Each row is a point on a landscape with many valleys, with its height.
A ball rolls from a point to whichever of its 2 nearest points has the largest drop for the distance, and stops where none of them is lower. Distance is the straight distance between rows; heights are no part of it.
k_899 height 3.94: [ 89 163 166  78 166 139 144 121  78 151 105 142 130 121 162  66 110 158
 113 131 120 119 108]
k_49 height 1.57: [118  72 130 101  63  94 102 113 187 130 140 153 114 151 149 160 133 164
  78 119  95 118 159]
k_726 height 5.17: [132 102  75 101 127  92 176 120 110 129 113 149 152 114 192 115  88 220
  94 140 116 125 106]
k_452 height 5.64: [120 157 141  92 142 138 158  83  69 105 111 102  99  99  67  57 160 106
 172 150 117 138  99]
k_711 height 2.81: [118  95 141 131 151 158  71 176 131 100 152 193 121 132 133 161 127 137
 125 126 152 131 148]
k_701 height 1.69: [127 120  79 153 111 135 100 130 152 110 125 111 136 179 180 157 122  97
 100 135 154 167 159]
k_572 height 1.83: [ 60 139 154 133 136 114 139 154 165 119 143 144 110 196 113 102 116  56
 164  93 115 153 127]
k_12 height 2.58: [131 115 170 181 176 162 145 173 107 129 158 152 132 116 114 152 131  87
 154 130 148 173 135]
k_299 height 5.27: [118 145  45 137 142 116 164  96 105 132 117 165 141 117 149  76  74 191
  91 130 144 122  84]
k_253 height 4.51: [135 141 149 119 149 129 159 123 123 107 153 155  94 142  42 134 128  51
 136  97 110 177 126]
k_358 height 6.01: [169  84 157 181 107 121  89  89  82 150 134 109  63  98 126 172 181 100
 123 163 142  67 133]
k_160 height 3.78: [164 169  59 102 109 141 117 118 143 113 120 126 157 101 105 147  80 178
  84  81 142 139 143]
k_550 height 3.14: [ 91 176 124 106 143  78 151 105 135 105  96 102 150  91  74  77 137 129
 140 170 108 124 132]
k_787 height 5.52: [128 144 185 133 166 124 160 114  65 139 116  97 112  37 101  95 129 151
 143 157 143 115 125]
k_273 height 6.10: [111  47 128 187 166 164 116 145 113 121 121 153  89 107 131 156 165  86
 147 154 158 118 140]
k_444 height 5.66: [138  85 157 112 158 169  81 102 118 148  84 116 108 151 109 126 167  92
 153 152 156 109 110]
k_124 height 2.20: [118 129 128 119  78  87 107 113 160 112 133  94 137 115 181 176 121 169
  73 137  98 120 140]
k_887 height 5.48: [ 79 118 148 131 180  77 123 105 102 154 112 115 143 107 148 114 108 160
 120 189 111  81 112]
k_123 height 5.81: [133  22  81 155 107 114 164 163 142  87 143 179 105  97 131 122 192 118
 188 169 110 101 158]
k_628 height 1.11: [138  72 137 140 112 116 120 184 193 159 140 183 131 117  95 128 161  80
 151 151  90 102 155]
k_827 height 5.42: [108 178 121 138 138 136 149  91 103 162 123  93 113 181 115 111 101 150
  90  82 174 134 122]
k_889 height 3.69: [127 140 124 116 155 120 107 100 147 161 120  88 175 148  93 115 137 179
 106 183 119 110 101]
k_735 height 1.68: [113 124 171 130 128 145  93  90  85 150  88  83  70  94 154 122 138  90
 133 140 145  91 142]
k_996 height 5.77: [162  79  98 141 108 102 137 160 122  57 129 149 109 100 125 148 187  83
 198 154 146 100 140]
k_20 height 2.11: [170 164 106 140  98 177 139 131 166 140 176 148 162 170 118 121  82 117
 117  87 106 195 122]
k_720 height 5.51: [103 143 174 124 167  69 170 115 105 137 114  99 128 106 123  85 163 157
 150 193 123  80  98]
k_532 height 4.13: [172 106 152 130 133 130 112 134 124 130 120 153 119 109  99 186 193 112
  88 167 104 118 116]
k_654 height 2.49: [126 170 114 131 135 144 127 116 124 132 175 121 151 180  86 146  84  92
 135  90  97 192 110]
k_797 height 4.79: [166 108 104 113 132 123 151 141 190 106 105 127 138 138 143 153 104 129
 112 112 118 142 171]
k_408 height 2.32: [133 135 118 151 122 137 129 126 157  88 119 116 117 119  76 129 152  48
 143 142 145 146 167]
k_424 height 3.04: [218 114  54 142  59 131 140 126 160 147 104 163 133 132 142 135  70 145
 124  85  75  83 103]
k_475 height 3.13: [160 165 184 119 166 175 128 121  95 143 134 111 153 128  98 138 139 107
 137 129 125 178 100]
k_665 height 1.77: [142 132 162 101 108 105 122 116 132 100 106  75 109 118  92  89 192 142
 178 155 145  95 115]
k_234 height 4.30: [162 117 176 114 161 130 133 156 156 119 128 163 102 125 100 162 125 104
  94 140 111 113 106]
k_997 height 5.53: [ 85 124 136 176 156 183 117 110 100 164 149 116 110 173 114 115 112  72
 144 103 165 189 144]
k_937 height 1.84: [ 86 128 122 120 110 151  91 169 178 118 162 183 165 129 153 115 102 104
 168 114 116 127 131]
k_918 height 2.86: [145 132 148 152 165 175 108 143 128 137 143 118 164 125 155 167 127  91
 119 137 130 173 123]
k_427 height 3.28: [153 134 111 136 135 160  98 101 116 128 125 106 155 110 169 171 107 146
  72 149 121 148 121]
k_294 height 4.61: [193 125 110  89  92 122 170 145 187 154 122 116 158 126 153 125  89 169
 108 105  93 125 127]
k_395 height 4.91: [128 111 103 109 118 106 145 134 154  92  83  77 124 129 156 144 143 152
 119 110 153 150 164]
k_992 height 2.55: [ 93 121 109  96 100 101  99 100 104 160 109 125 145 129 131 137 173 201
  56 135 117 119 144]
k_111 height 1.27: [158 127  98 116  90 109  94 170 159 130 137 177 161 144 151 170 144 125
 116 108  81 114 179]
k_663 height 0.94: [100 122 130 166 118 150 150 173 129 103 171 132 131 154 172 118  90 120
 163  73 175 176 137]
k_929 height 5.89: [113  50 138 154 129 117  91 137 142 103 127 134 134 135 166 194 159 121
 145 176 113 137 153]
k_254 height 3.49: [128 152 132  76 146 144 128 105 175 139 119 113 171 131  72  98 114 155
 124 131  99 139 114]
k_849 height 5.45: [140 115  66  86  54 128 123 135 150 129 126 164 135 145 208 138 126 142
  89 106  75 123 106]
k_649 height 3.30: [ 95 182 122  93 143  99 149 129 144 138 131 123 181 100  94 103 101 168
 154 129 106 110 101]
k_598 height 0.49: [162 102 134  99  95 120 115 172 180 153 112 174 134  93 116 157 141  92
  98 117  89 113 176]
k_624 height 2.60: [103  93 106 165 131 179  81 167 124 125 176 164 146 152 179 136 112 155
 135 123 170 135 126]
k_792 height 2.72: [190 106  67 144 111 139 142 150 173 139 139 181 160 173 144 161  63 128
 147  79 102 117 134]
k_6 height 1.42: [127 106 157 130 108 124 120 176 173 130 133 136 132 120 113 123 196  62
 180 142 132 111 115]
k_690 height 1.07: [139 125 179 112 121 138 130 142 120 149 111  55 125 140 120 109 151 176
 139 104 186 138 114]
k_674 height 4.08: [103 186 140  95 136 134 133 128  98 125 138 138 140 155 180 114 112 164
 119 106 122 103  83]
k_495 height 3.79: [119 141 160  75 167 133 154 132  95 131  86 138 124  98 138 130 128 107
  86 119 117 131 106]
k_331 height 2.10: [103 157 148 103 128 143  91  93 103 107 106 102 114 116 127 105 118 129
 128 139 140 113 142]
k_321 height 2.03: [133 133 183 179 146 152 102  95  97 142 129  96  70 137 142 136 107  54
 158 128 159 117 166]
k_235 height 2.84: [152 176 124 103 125  86 143 117 122  61 104 117 103 100  90  97 172 137
 109 164 110 102 156]
k_536 height 3.91: [160 136 149 120 156 123 121 112 103 148 114 104 134 117  79 149 191 164
  97 180 102 103 106]
k_499 height 4.42: [141 158 171 101 154 134 158 137 158 146 131 160 122 123  64 136  97  91
 114  94  88 134 116]
k_789 height 2.85: [ 92 101  52 176 106 176 126 174 162 136 185 179 148 149 168 106 104 147
 127 122 134 142 120]
k_811 height 2.79: [121 183 143 101 156 175 129  89  68 140 141 106 160 161 116 114  88 119
 145  89 102 179  94]
k_11 height 5.58: [132 129 158 106 144 134 161  88  53 158 121 106  79  62  96  51 154 126
 168 154 153  85 102]
k_507 height 5.61: [156 127 159 128 123 127 128 111  51 136  95  90  75  50 124 125 165 181
 121 142 152  99 153]
k_144 height 5.47: [106 158 171 156 185  96 154 102  52 172 130 124 143  75 114  87  76 148
 172 180 134 130 154]
k_999 height 5.73: [165 127 131 120 123 104 164 121 123  73 139 126 108 107 100 120 162  59
 206 125 137 115 102]
k_207 height 5.49: [ 95 139 149 124 149 155 135  97 109 154 118 114  98 171  84 130 119  84
  98  78 148 151 120]
k_201 height 5.85: [ 90  36 109 151 136 126 129 167 150  98 139 182 130 109 154 147 156 122
 160 169  77 125 175]
k_589 height 4.23: [125 190 122 142 132 125 161 116 109 151 161 120 157 131 167  97  78 174
 102 136 113 117  55]
k_31 height 5.35: [ 94 174  90 138 146 106 141  97  81 162 122 114 142 140 129  71  98 192
  96 131 166 117 132]
k_360 height 1.24: [109 156 163 124 124 138 121 152 118 103 177 110 153 162 164 121 105 107
 200  88 139 168 116]
k_739 height 2.46: [110 173 122  78 108 111  85 116 149  81 117 125 117 135  88 110 149 103
 121 142 127 105 143]
k_750 height 5.05: [151 122  79 112 107 107 172 115 136 112 111 106 121 123 187 151  91 183
  80 105 147 137 126]
k_140 height 1.85: [149 121  57 172 114 124 117 166 156 117 142 171 169 172 177 178 127 124
 113 126 112 148 197]
k_934 height 1.46: [113 148 178 115 128 112 147 112 108 128  93  36 121 113  91  81 144 152
 179 127 164 127 126]
k_158 height 2.48: [155 149  70 158 121 157 142 152 160 153 160 163 158 184 131 147 114 109
 113  80 134 139 107]
k_339 height 2.23: [134 124 124 153  95 171  54 133 106 154 152 109 138 157 175 123 144 151
 115 132 174 133 151]
k_526 height 1.66: [108 110 175 106 140 114 135 127 158  88 117 117  90 193 119 101 141  87
 165 118 140 119 115]
k_557 height 5.78: [110 111 124  97 143  90 144 113 118 120  76 116 124  66 118 122 150 170
  96 156 135 117 142]
k_71 height 1.95: [ 53 115 119 178 141 126 148 158 163 137 161 155 116 145  88 126 105  76
 152  92 147 150 158]
k_136 height 2.33: [158 118 169 209 152 165 128 144  80 117 146 117  86 139 131 140 145  89
 139 155 168 149 160]
k_184 height 5.69: [137 157 177 100 135 128 160 106  93  97 141  92 106 122  88 100 157  67
 201 123 108 153  89]
k_725 height 4.06: [167 157  91 138  84 136 108 158 179 129 150 128 167 104 108 165  94 143
 126 100 155 155 146]
k_574 height 5.43: [ 85 162 152 153 179 120 133  84  77 184 139 114 144 121 147  82  53 160
 134 170 118 110 117]
k_563 height 1.41: [140 121 164  90 160 101 146 125 137  98  89 126 100 178 131 135 126 151
 138 126 129  99 106]
k_270 height 1.55: [124 156 117 102 103 149 128 151 157 114 154 135 180 134 160 126  83 104
 178  72 114 162  93]
k_685 height 0.55: [128 128 161 146 120 142 132 176 144 139 157 118 116 166 140 127 143 150
 130  82 190 150 125]
k_505 height 3.42: [179 136  30 107  67 124 129 114 156 131 112 141 153  94 126 128  81 184
 126  88 108 109 107]
k_569 height 5.50: [116 184 101 132 119 121 178  88  84 144 155  88 136 153 104  98  82 181
 133  66 146 163  83]
k_834 height 5.70: [145  89 139 111 106  82 127  95  83  95  93  98  77  50 112 140 176 154
 117 150 147  87 119]
k_482 height 2.05: [ 87 114 101 164 138 142 124 142 156 120 119 133 116 141 134 127 129  67
 112 126 162 158 173]
k_485 height 2.54: [113 114 105 195 138 106 142 156 171  91 147 162 107 109  70 125 137  83
 161 157 125 118 191]
k_157 height 5.95: [153  77 176 172 127 119  65 108 108 128 132 115 102 145 164 182 161 108
 129 187 117  97 133]
k_387 height 1.63: [ 73  92 141 146 135 137 100 191 169 115 151 157 151 133 117 109 152 105
 194 126 134 125 126]
k_754 height 1.01: [116 130 141  84 125  85 113 130 178 123 114 145 107 174 151 136 133 160
  99 129  95  94 117]
k_541 height 3.61: [129 151 129 111 141 135 150 129 135 134 125 136 135 111 177 157  80 109
  66 111 110 145  97]
k_865 height 6.06: [147  72 118 185 115 113 118 133 101 120 133 155  77 110 113 169 192  78
 118 149 168  92 143]
k_578 height 4.41: [163 181 108 113 114 121 191 137 151 152 148 129 163 127 129 118  70 169
 112  90  89 130  77]
k_442 height 5.59: [103 108 152 124 147 192  97 103 112 142 103 114 128 148 113 111 128  57
 174 123 148 174 132]
k_232 height 2.75: [ 84 137  92 137  84  82 118  87 103 146 130 106 151  90 204 136 112 187
  63 151 106 112 109]
k_146 height 1.67: [154 139 174 144 116 142  81 134 110 152 130  85 109 136 128 137 183 169
 106 136 162 111 142]
k_246 height 5.30: [130 119  58  68 107  99 131 112 122 136  85 168 139 134 175 148 124 186
  77 114  83 117 125]
k_951 height 2.13: [128 108 110 110  87  98  91 122 158 153 107 142 124 144  95 177 172 173
  54 131 115 124 162]

Call two points neighbours if one is among the 2 nearest of the other. Go from one point of each pair to the other, from neighbour to neighbour, staying as low as possible. Name the highest point that can't be avoided.
k_598 and k_701 => k_140
k_754 and k_690 => k_482
k_685 and k_598 => k_937
k_735 and k_754 => k_235

Where does a ball stop that starts at each point below?
k_725 => k_20
k_395 => k_735
k_234 => k_735
